Each scene shows the same named points in several views. A view is turned or mirrored, shifted and resized as a whole, has a little noise and may leave points out.
(in the rows, 100 means zero)

Scene 1
View 1
suvo: 97  103  104  93  109  100  104  114  115  90  69  97  94  91  97  84  80  98  71  118  114  88  97  93  96  106  108  93  90  79  106  99  90  80  83  126  106  85  110  116  94  86  92  108  117  123  90  98  99  97  109  115  90  87  88  87  86  92  87  105  104  97  78  100  73  109  113
Lud: 107  106  82  94  103  110  74  106  100  73  110  110  76  71  103  77  102  84  64  124  109  93  108  106  92  89  99  78  89  90  67  104  91  104  83  120  91  70  89  135  97  85  118  75  108  74  84  112  88  90  107  105  91  102  100  86  82  72  122  107  68  111  104  101  78  91  102
tebu: 119  111  122  111  116  116  114  93  119  102  83  76  98  96  124  114  83  118  119  92  112  58  104  106  105  100  97  99  94  84  103  73  104  76  85  113  117  98  104  79  86  97  81  102  96  104  86  116  74  113  123  96  96  89  78  103  140  77  81  118  123  118  94  125  103  124  122
sep: 105  99  101  102  112  113  102  106  97  86  80  99  94  71  105  105  88  109  91  105  98  85  98  96  102  106  98  98  95  80  90  90  101  75  78  117  105  90  106  105  88  91  100  106  108  111  97  109  104  102  104  108  97  96  95  96  108  84  84  101  112  97  82  104  89  109  106
favi: 110  103  112  105  104  103  94  113  104  93  97  96  94  96  114  98  71  91  89  117  101  69  95  82  99  100  103  92  117  82  93  81  101  83  99  110  119  85  103  107  99  80  103  82  110  112  87  101  94  107  113  104  98  92  85  97  94  95  80  104  106  116  97  116  95  119  112
Ribon: 129  115  123  117  98  120  115  101  110  101  76  96  95  80  109  118  72  111  122  99  108  68  114  88  97  114  92  98  117  84  108  83  117  62  98  102  114  99  95  76  80  92  91  114  104  125  80  116  90  114  100  96  100  104  75  111  125  91  71  112  130  106  100  115  99  127  131
Fep: 110  119  94  89  89  103  80  117  125  87  92  115  79  96  94  60  86  70  62  139  135  88  111  93  81  91  103  72  94  91  97  111  90  106  99  121  97  69  86  130  111  85  106  82  117  95  67  103  80  92  104  115  92  93  72  78  66  89  112  110  68  116  108  97  63  104  119
Vodar: 106  98  123  110  112  105  104  107  100  100  95  78  101  99  120  114  74  104  94  109  98  59  83  88  106  104  101  103  113  79  80  82  94  76  81  114  125  96  107  101  86  75  94  86  105  117  101  104  96  105  124  95  91  92  95  105  113  94  72  109  113  109  79  123  105  117  116
Vukur: 121  106  116  107  85  101  92  118  108  91  89  110  88  98  96  90  54  77  82  131  114  75  106  72  88  107  101  80  133  84  108  89  111  84  112  110  119  82  90  109  101  79  97  85  115  119  73  101  91  99  101  113  100  95  73  98  76  101  85  106  100  122  109  112  89  124  120
nulik: 109  104  101  110  106  117  95  108  84  89  101  97  95  55  114  124  95  110  101  103  81  77  101  86  107  104  88  109  103  81  65  94  102  70  78  106  107  97  102  100  84  77  121  100  107  109  104  109  113  112  97  85  95  108  109  106  115  90  83  93  111  86  80  106  94  106  107
rubus: 83  109  87  83  128  103  92  114  120  102  91  92  107  101  139  81  116  98  81  114  117  73  86  97  97  81  115  99  65  79  81  94  75  106  70  127  105  80  120  125  127  84  110  87  123  88  102  99  97  119  123  109  94  76  94  67  90  79  98  93  83  91  70  102  62  106  92
nuf: 113  96  114  110  97  103  89  111  98  83  102  98  82  88  94  98  60  86  75  123  100  82  98  88  97  107  97  83  125  88  85  92  103  81  94  114  111  82  91  112  78  79  102  80  103  111  85  105  90  87  108  103  91  102  90  108  92  93  91  115  98  120  102  115  99  111  121
kat: 106  92  99  97  115  106  99  99  108  87  76  100  93  96  112  80  81  108  89  106  107  91  103  100  96  97  107  80  93  85  111  75  105  92  89  123  102  80  109  112  105  104  88  93  110  93  83  110  86  101  109  122  102  80  81  86  101  72  96  108  103  121  102  111  92  114  96
Guv: 113  106  108  106  109  111  101  101  107  88  92  86  87  82  110  105  84  105  91  107  107  77  102  101  100  105  95  94  95  88  87  92  98  77  83  115  107  90  100  101  77  89  93  94  101  104  88  112  87  100  113  97  93  97  90  103  116  80  90  113  105  108  89  113  92  111  118
Dolap: 102  103  101  105  110  108  83  111  98  89  112  93  94  84  120  97  91  89  82  121  96  70  92  90  102  92  100  95  103  83  64  91  91  95  84  113  109  81  100  117  104  74  116  73  109  92  96  101  97  105  116  97  94  96  99  94  93  88  94  100  88  107  90  114  94  105  103
nen: 98  86  65  85  103  108  75  110  92  60  84  126  71  60  84  62  95  92  49  123  104  127  110  108  90  95  103  69  83  87  93  102  97  99  79  133  75  62  93  142  96  104  109  91  115  82  83  110  103  80  90  128  96  92  99  77  67  68  125  104  72  108  101  85  68  87  87
feleb: 114  120  97  102  78  111  92  130  97  90  72  132  87  57  86  102  82  82  86  126  109  87  115  65  81  114  96  98  117  78  102  118  108  70  102  106  98  88  90  110  103  72  124  122  127  141  84  98  123  109  72  106  97  110  89  90  61  112  77  87  102  73  86  80  61  112  122
Sofov: 114  103  101  100  109  113  103  102  117  93  77  100  91  93  111  87  84  105  100  105  115  84  108  100  95  100  106  86  93  83  115  78  105  86  92  116  104  82  101  102  97  102  85  103  108  101  77  114  84  105  109  117  101  83  73  88  108  76  94  109  107  119  104  111  88  121  110
View 2
suvo: 118  107  74  97  96  116  82  95  91  103  97  102  96  85  103  119  107  97  86  83  93  103  91  87  113  106  108  87  107  113  107  95  110  114  94  76  106  103  97  98  84  101  95  105  102  104  112  105  102  113  89  107  129  100  83  86  85  117  114  89  106  110  89  90  108  95  77
nuf: 112  99  75  99  104  98  89  108  90  110  102  80  84  87  105  107  100  102  91  89  91  96  98  80  100  81  98  101  112  104  107  84  109  118  101  97  99  109  113  103  97  95  100  94  85  125  105  113  97  101  96  102  105  114  87  100  92  117  89  108  107  133  91  94  103  105  78
Vukur: 131  86  66  104  95  107  82  104  99  115  94  75  68  96  111  114  109  107  82  108  85  95  90  86  100  83  99  99  109  98  109  96  110  100  101  110  112  97  113  118  92  93  95  94  86  139  97  107  112  96  98  93  113  99  85  84  102  107  100  88  100  138  107  80  98  107  79
sep: 104  107  83  96  110  100  98  90  94  95  101  97  111  80  99  101  105  92  94  75  101  103  98  85  101  104  100  80  112  109  103  109  111  118  99  84  106  105  102  102  80  94  93  108  97  99  108  109  99  103  101  107  109  98  91  94  102  103  98  102  90  104  85  100  93  97  85
rubus: 109  96  94  96  132  136  98  93  105  108  101  108  84  86  111  120  126  97  85  70  89  101  70  78  114  129  137  73  113  108  91  103  100  119  105  45  130  107  61  64  89  104  99  112  113  81  115  89  90  89  114  110  129  100  95  82  103  120  116  96  97  103  85  101  119  108  75
Ribon: 113  108  86  96  94  87  107  86  94  93  103  89  110  88  99  104  116  105  93  90  104  117  107  103  87  87  84  91  114  104  119  102  109  121  96  102  119  90  128  137  77  83  87  99  74  124  97  115  108  92  87  101  76  107  79  87  126  86  93  91  84  95  96  106  76  111  87
kat: 106  102  83  87  123  105  105  82  97  107  97  96  89  83  106  113  126  110  93  80  99  89  106  87  97  108  107  84  110  104  99  104  96  116  107  87  110  103  97  95  86  92  92  111  102  113  93  107  109  89  97  111  106  102  99  88  106  99  118  102  90  115  90  92  91  89  91
feleb: 135  97  60  120  82  109  63  105  104  95  90  87  110  88  114  98  80  71  75  105  84  114  68  82  118  95  99  95  102  106  111  124  135  84  84  108  114  106  107  125  66  100  92  98  100  100  119  104  96  118  109  74  136  74  79  87  97  103  90  72  89  95  101  83  97  109  73
nulik: 100  106  86  104  117  90  99  105  97  87  109  85  118  77  102  86  93  78  95  68  101  115  86  76  98  92  97  82  119  105  95  121  120  121  97  89  117  111  103  102  75  97  96  107  92  91  121  111  84  99  119  96  98  100  92  106  110  104  70  110  77  97  83  113  92  116  84
tebu: 101  112  97  86  115  96  121  82  88  100  110  95  98  89  99  116  131  115  99  76  107  111  111  102  84  100  97  84  120  102  114  89  92  137  102  75  123  90  115  115  87  84  90  105  78  115  95  112  106  81  84  112  71  119  86  86  127  98  103  102  90  98  88  116  85  110  91
Guv: 99  108  86  98  113  93  102  98  89  104  104  85  96  86  100  98  108  94  98  75  100  106  101  82  98  93  102  92  115  105  100  91  103  122  98  83  111  107  110  100  87  95  97  99  86  109  107  109  90  92  99  102  96  110  92  97  106  108  84  106  97  109  85  106  96  111  85
Lud: 100  97  76  106  136  99  84  90  101  120  84  72  73  95  115  86  104  86  93  83  90  80  91  59  120  110  124  99  107  94  66  90  92  92  97  80  103  122  80  66  88  107  107  99  111  101  99  100  80  85  111  85  131  94  112  98  87  113  90  103  103  113  86  80  105  94  87
favi: 117  90  77  99  110  108  97  106  98  107  103  82  80  86  106  111  114  102  88  91  89  100  93  83  96  86  103  89  115  102  108  98  110  118  105  93  114  101  104  105  92  95  95  101  90  121  106  107  101  92  106  103  103  105  85  92  107  108  95  100  92  129  97  97  99  112  78
Vodar: 108  99  86  94  109  104  105  113  92  97  117  92  96  82  99  116  111  104  91  75  95  112  96  88  91  85  99  84  122  109  114  94  110  139  107  82  114  98  107  102  96  94  95  101  81  114  112  112  97  96  101  118  86  122  80  97  110  114  88  112  94  128  89  113  104  122  80
Fep: 121  97  68  105  114  118  75  88  96  126  73  76  55  107  116  110  113  97  79  104  81  82  84  74  122  113  126  106  105  94  83  79  92  81  93  81  109  109  89  87  90  106  103  89  106  115  93  95  95  87  92  81  137  88  101  80  89  115  111  79  116  114  98  69  108  96  79
View 3
Fep: 97  107  86  102  113  105  116  124  91  112  95  86  104  100  108  123  62  90  74  63  142  75  78  101  119  132  88  82  136  111  136  101  94  105  51  91  84  133  94  113  81  60  84  111  103  61  102  122  82  129  85  58  95  86  94  96  99  107  88  109  109  104  109  125  105  101  152
favi: 114  99  96  78  87  103  99  113  107  119  98  75  93  102  106  91  75  96  73  83  129  98  75  103  106  100  80  90  114  110  100  114  103  96  97  96  105  103  97  92  104  104  109  93  119  43  93  114  94  86  82  85  97  95  70  92  110  97  95  116  109  85  100  93  103  99  119
Lud: 67  103  87  95  129  112  112  113  106  125  121  68  98  103  106  119  79  84  85  75  109  94  61  112  106  128  86  65  117  109  130  100  100  101  64  90  77  136  93  101  96  66  77  129  114  66  94  111  88  121  103  49  104  98  93  86  100  131  79  104  111  129  97  115  107  108  134
Sofov: 122  105  96  101  99  94  101  116  92  122  108  88  95  118  96  101  72  112  84  79  124  93  74  96  102  105  78  98  120  106  99  89  120  102  94  92  90  113  101  94  97  92  112  100  113  55  105  110  103  93  79  94  94  92  94  89  113  79  93  115  100  101  85  100  110  97  118
nen: 57  115  93  104  126  106  115  111  106  137  127  61  113  108  105  142  80  90  96  67  110  79  54  105  97  155  90  65  123  97  137  68  114  106  57  80  75  124  115  98  86  78  78  107  93  73  126  122  100  130  111  42  104  98  109  90  99  126  66  95  117  112  84  136  114  94  131
nulik: 74  96  102  77  106  104  100  82  127  109  106  66  99  104  104  76  85  93  96  111  94  138  62  122  103  99  85  76  103  102  97  125  111  94  120  98  91  116  112  81  121  103  89  107  126  75  101  101  90  65  105  95  95  115  88  89  123  123  107  117  87  112  90  108  94  95  109
Vodar: 118  101  104  82  87  108  98  93  117  117  103  77  90  97  96  75  76  100  76  98  114  113  64  113  111  84  74  81  109  114  90  140  102  103  126  113  105  111  90  96  103  119  113  102  133  60  89  107  97  72  77  88  91  101  71  95  121  102  101  115  110  99  102  87  91  94  116
nuf: 102  101  98  75  93  99  98  99  108  118  101  78  96  90  108  84  76  83  76  79  136  96  68  111  115  104  86  77  103  110  112  123  90  94  105  107  108  107  91  102  92  107  103  97  113  60  89  114  91  89  87  74  96  93  70  89  118  109  87  112  124  83  100  103  103  92  122
Dolap: 88  98  95  84  106  122  109  104  120  120  108  59  95  97  103  94  81  90  73  89  102  109  62  117  107  106  77  71  121  110  108  131  100  103  93  103  91  124  92  92  108  88  91  116  128  55  89  109  87  96  95  69  100  104  73  92  106  126  97  113  105  121  106  99  95  104  127
sep: 95  106  101  92  99  98  101  91  114  119  111  74  100  109  99  94  78  106  93  97  105  114  63  108  101  109  80  83  112  101  98  106  118  103  112  97  96  116  109  88  106  103  104  100  116  73  111  108  102  80  94  90  94  104  95  95  120  104  94  114  99  102  86  110  100  94  115
feleb: 66  100  105  85  94  89  113  80  120  80  61  81  128  95  122  93  68  87  94  98  141  121  95  107  117  134  103  88  126  89  122  115  101  97  90  86  91  115  141  92  99  92  76  76  93  83  131  128  80  95  112  86  93  103  105  101  115  115  115  119  82  65  108  151  92  90  141
rubus: 105  113  97  120  111  134  126  105  119  128  107  67  101  109  81  122  68  120  78  92  80  102  55  110  105  119  60  75  156  119  96  125  117  134  93  109  74  144  93  101  93  82  101  118  137  59  116  112  99  113  76  68  87  107  103  109  98  109  101  109  84  143  117  111  78  106  147
tebu: 144  98  98  93  92  86  90  107  92  117  110  96  81  120  90  74  74  115  85  95  112  113  72  101  106  74  72  100  106  110  82  109  119  99  121  107  98  116  90  91  109  101  126  112  131  60  85  95  102  64  71  118  86  97  83  88  127  72  103  124  95  109  77  81  105  97  101
Vukur: 108  97  94  72  87  97  100  113  104  106  79  82  102  95  119  94  71  87  70  71  157  90  88  99  109  109  89  95  121  105  116  109  89  91  81  88  107  105  106  95  97  96  101  83  102  43  96  125  87  98  82  82  99  90  68  91  106  97  97  119  112  64  107  109  108  96  135
Ribon: 121  93  98  81  84  77  88  98  97  97  92  97  94  117  110  67  79  105  89  98  133  123  88  99  108  84  86  108  99  100  91  105  113  86  122  97  103  104  109  85  114  103  117  94  114  65  95  100  93  56  86  124  92  98  85  87  127  75  108  126  90  80  77  98  107  92  101
View 4
Sofov: 100  95  113  104  121  99  79  94  90  99  98  82  100  109  99  95  94  92  99  92  106  93  112  98  93  94  100  101  106  89  76  108  106  101  96  106  98  88  94  96  99  92  93  105  108  83  89  95  109  82  109  85  96  94  93  104  109  95  97  118  96  103  102  82  103  100  94
nen: 88  114  83  103  109  89  132  84  84  115  101  93  84  94  132  85  91  82  121  77  106  89  93  103  102  90  85  100  115  92  87  97  110  99  109  102  113  98  111  97  91  73  92  108  133  83  96  104  88  106  96  92  80  75  115  116  121  97  117  103  93  121  113  81  58  101  95
rubus: 81  108  104  84  131  85  100  91  85  100  91  99  116  102  136  84  98  94  99  98  117  87  93  106  101  101  99  93  76  96  81  96  87  107  111  94  111  72  102  98  104  70  80  78  109  89  99  76  111  107  108  75  94  88  92  105  120  102  101  98  98  108  103  120  93  90  101
Ribon: 108  84  126  116  108  117  54  97  102  80  98  86  103  110  82  108  91  95  98  102  103  96  125  106  73  96  95  107  102  100  89  124  104  90  95  97  86  91  86  98  100  99  90  98  101  89  80  102  100  82  111  92  104  117  97  101  97  93  84  123  102  81  103  76  112  97  89
Fep: 77  103  99  91  117  85  109  89  108  99  90  86  97  115  125  106  91  100  115  82  107  80  110  96  104  79  75  100  102  76  87  95  120  108  111  104  112  87  96  84  88  90  93  89  108  81  111  93  105  103  96  81  77  80  99  121  124  90  99  109  108  116  114  72  75  106  105
suvo: 88  93  97  96  115  93  90  91  98  93  84  94  100  104  111  86  97  90  108  92  108  87  112  107  84  98  80  102  96  96  81  104  97  111  93  91  97  84  96  85  99  77  97  91  110  81  96  95  105  97  115  93  94  104  107  117  113  101  95  112  100  107  112  89  90  84  102
Guv: 102  93  108  109  107  99  75  97  100  86  97  93  109  109  100  92  92  89  107  94  102  91  112  107  87  104  94  102  99  90  93  104  97  93  104  100  96  91  101  95  96  93  86  88  111  91  90  97  91  90  104  90  96  103  100  100  109  92  99  116  88  89  109  93  106  99  97
feleb: 82  102  107  105  104  117  98  84  110  82  85  93  88  101  117  113  86  95  113  101  112  88  119  115  64  80  63  111  97  111  96  124  116  102  98  78  91  93  83  93  100  76  91  87  108  92  93  105  100  119  107  98  89  115  112  134  104  100  83  104  126  95  112  65  58  82  91
nulik: 100  102  111  115  100  118  81  92  97  80  96  101  107  97  109  97  87  85  110  103  101  96  103  122  71  105  92  106  88  107  107  113  90  85  112  91  97  93  101  109  107  83  75  78  111  102  80  104  83  105  104  95  98  118  105  99  101  94  99  108  95  76  107  98  92  94  88
Vodar: 102  91  110  105  114  107  65  99  109  80  79  98  112  108  93  92  92  89  103  96  99  91  107  118  82  107  90  105  86  93  98  104  91  103  104  102  99  78  90  101  107  91  88  77  99  94  89  100  94  89  118  87  96  120  95  92  100  92  98  120  87  86  113  100  114  92  105
sep: 100  98  107  109  110  105  83  92  91  90  95  95  102  100  105  89  94  87  105  98  106  94  107  112  80  102  94  103  97  103  90  111  96  95  101  93  96  88  99  101  103  82  88  91  114  90  84  100  95  94  111  91  98  107  105  105  106  97  100  112  95  92  106  92  94  91  93
tebu: 110  85  123  111  119  102  52  103  94  84  101  86  116  113  85  95  95  93  95  102  101  95  118  102  88  105  108  102  94  89  83  113  95  90  100  106  90  86  95  100  100  102  86  93  101  87  83  92  103  75  110  84  105  107  88  91  104  92  91  121  90  84  99  95  127  101  95
kat: 100  98  107  103  123  100  86  91  87  101  92  89  99  106  104  90  94  90  99  91  105  92  104  102  95  98  100  101  103  92  82  104  103  103  103  110  102  84  95  102  100  87  93  100  112  85  87  97  104  84  111  84  94  94  92  98  106  94  106  118  91  104  102  90  101  100  95
Vukur: 91  94  105  100  116  109  88  88  116  88  75  86  88  114  97  111  90  96  108  85  99  88  115  109  86  84  72  111  105  84  92  111  122  112  101  111  105  82  75  95  98  97  101  89  96  85  96  109  100  93  112  85  82  106  92  110  104  88  95  123  107  102  115  64  88  99  105
favi: 95  99  110  99  117  110  81  93  107  89  80  93  101  107  103  100  91  92  105  92  103  91  107  113  88  98  84  107  94  89  97  108  107  107  104  109  104  78  85  101  103  91  93  82  100  90  92  103  97  94  113  83  89  109  92  100  102  89  98  120  98  96  111  86  100  98  102
Dolap: 91  108  106  101  115  104  93  93  104  89  85  99  110  104  117  98  90  89  108  93  101  90  96  116  92  101  88  104  86  86  103  98  99  97  119  106  113  81  98  106  101  87  82  74  107  97  93  101  89  102  104  82  83  101  97  95  110  88  106  111  92  92  113  100  94  102  103
View 5
rubus: 89  97  105  99  124  107  85  111  112  79  110  90  100  88  100  90  83  95  103  105  103  111  126  103  91  90  99  108  104  91  92  99  92  115  111  109  102  99  88  111  101  102  80  109  109  94  110  104  106  90  86  93  96  109  105  93  100  88  81  84  111  95  99  99  88  103  90
kat: 92  105  96  101  105  114  86  92  95  93  96  104  97  100  109  91  92  99  101  105  87  100  105  109  105  83  104  121  97  98  93  101  109  101  106  99  99  106  100  105  95  100  80  105  100  87  110  97  100  95  91  103  100  108  102  111  100  85  91  94  100  93  92  105  96  103  100
Vodar: 100  109  104  110  106  92  93  93  110  86  87  103  95  97  120  96  99  88  98  97  88  92  108  103  110  82  103  111  93  103  110  99  114  94  93  100  114  105  90  111  93  96  86  105  96  92  106  97  95  98  106  108  88  90  99  96  100  90  100  99  92  78  96  100  87  105  112
suvo: 88  105  94  98  108  101  97  105  104  92  101  100  97  105  112  100  98  103  102  104  104  106  102  101  108  96  92  123  109  98  101  98  102  95  96  102  111  102  88  111  93  92  76  107  104  91  110  101  99  88  97  97  97  115  109  98  99  90  86  91  98  86  101  104  89  98  107
Vukur: 91  114  101  102  99  97  95  96  90  93  90  102  92  101  119  105  96  104  100  115  85  95  94  108  123  89  101  132  101  105  105  91  109  78  97  89  110  102  98  113  98  97  77  101  97  102  123  89  92  94  93  99  88  106  109  97  110  101  105  95  100  91  114  110  99  106  110
Guv: 99  105  93  102  110  100  91  94  102  98  91  101  95  102  112  96  102  89  100  99  92  96  100  104  105  88  101  120  97  98  102  99  114  101  100  101  99  104  96  105  91  101  81  101  96  92  103  103  99  94  101  100  97  96  96  106  97  93  95  103  94  88  94  102  91  102  106
Dolap: 94  101  106  108  117  97  93  96  103  82  97  99  92  89  106  92  93  95  102  104  90  98  107  101  101  85  98  117  98  98  100  92  104  106  101  105  94  104  97  115  101  103  83  99  95  102  112  102  105  98  95  97  90  98  101  94  99  101  98  107  108  92  109  96  92  105  99
tebu: 105  111  94  105  104  107  83  93  105  100  83  101  103  104  118  91  101  79  96  99  84  92  109  112  108  84  111  112  87  101  105  103  116  96  104  94  110  104  98  97  90  104  83  108  99  86  99  95  91  97  101  105  97  84  89  116  98  82  94  91  89  88  76  107  93  107  103
sep: 98  106  94  105  107  104  95  100  101  92  95  101  99  106  110  93  99  97  100  103  99  101  100  102  104  92  95  120  100  100  101  97  106  103  96  100  97  110  97  106  97  101  80  106  99  92  109  101  104  95  103  98  94  103  99  107  99  90  85  105  93  91  89  97  96  96  103
Fep: 81  99  97  89  118  100  87  102  94  101  106  90  89  88  106  107  94  106  108  117  90  106  100  107  113  97  99  137  109  93  93  91  101  91  110  98  102  86  94  113  96  96  70  94  101  104  119  100  94  86  80  88  102  118  110  91  100  108  100  89  114  99  126  114  93  110  101
feleb: 95  117  90  100  105  86  104  119  96  94  98  94  93  115  108  104  102  105  99  119  116  102  81  96  117  114  83  135  112  112  108  85  94  81  86  90  103  110  96  109  107  102  70  109  105  113  123  94  102  89  100  83  81  111  106  93  110  112  87  107  97  96  103  99  100  93  104
nen: 81  89  89  89  118  112  95  94  85  101  114  100  89  98  96  96  94  119  110  115  96  112  89  100  100  94  87  136  116  90  82  94  100  111  109  107  75  99  104  115  96  96  70  92  96  96  120  110  112  90  84  89  109  135  112  104  97  102  84  112  114  107  119  101  98  93  102
Sofov: 93  107  93  97  102  111  85  94  95  100  95  101  99  105  113  96  96  97  101  107  88  99  102  111  109  87  106  124  97  99  97  100  109  96  106  95  105  102  100  102  94  100  76  104  102  89  108  94  95  92  90  98  101  105  103  114  101  86  91  90  97  95  91  110  96  103  103
Lud: 87  91  98  97  125  102  90  94  94  97  107  93  88  86  99  96  96  100  109  110  88  105  97  102  99  90  95  128  107  91  91  91  104  112  108  108  82  94  101  115  100  102  74  90  95  104  114  110  107  94  86  88  101  110  102  95  95  108  95  110  114  101  121  102  92  103  97
nuf: 94  107  99  105  106  93  98  89  99  92  90  104  92  99  118  101  101  99  101  102  87  93  97  101  113  84  97  125  100  100  106  94  116  91  94  100  104  104  94  115  92  94  80  97  92  96  114  100  96  96  103  104  92  101  106  96  101  97  103  105  95  83  111  103  89  102  114
nulik: 107  107  97  113  111  94  97  102  105  88  91  100  97  105  107  88  104  90  99  101  101  96  95  96  100  93  91  115  96  105  105  93  105  106  92  102  90  116  101  107  103  108  83  106  96  102  106  103  109  101  109  94  83  89  91  102  100  103  88  120  94  92  88  89  95  96  102

Which points are out of place in each view (at most two, in the order of its rows)? Write - if all are in place.
view 1: nuf, kat
view 2: Guv
view 3: favi
view 4: -
view 5: Vodar
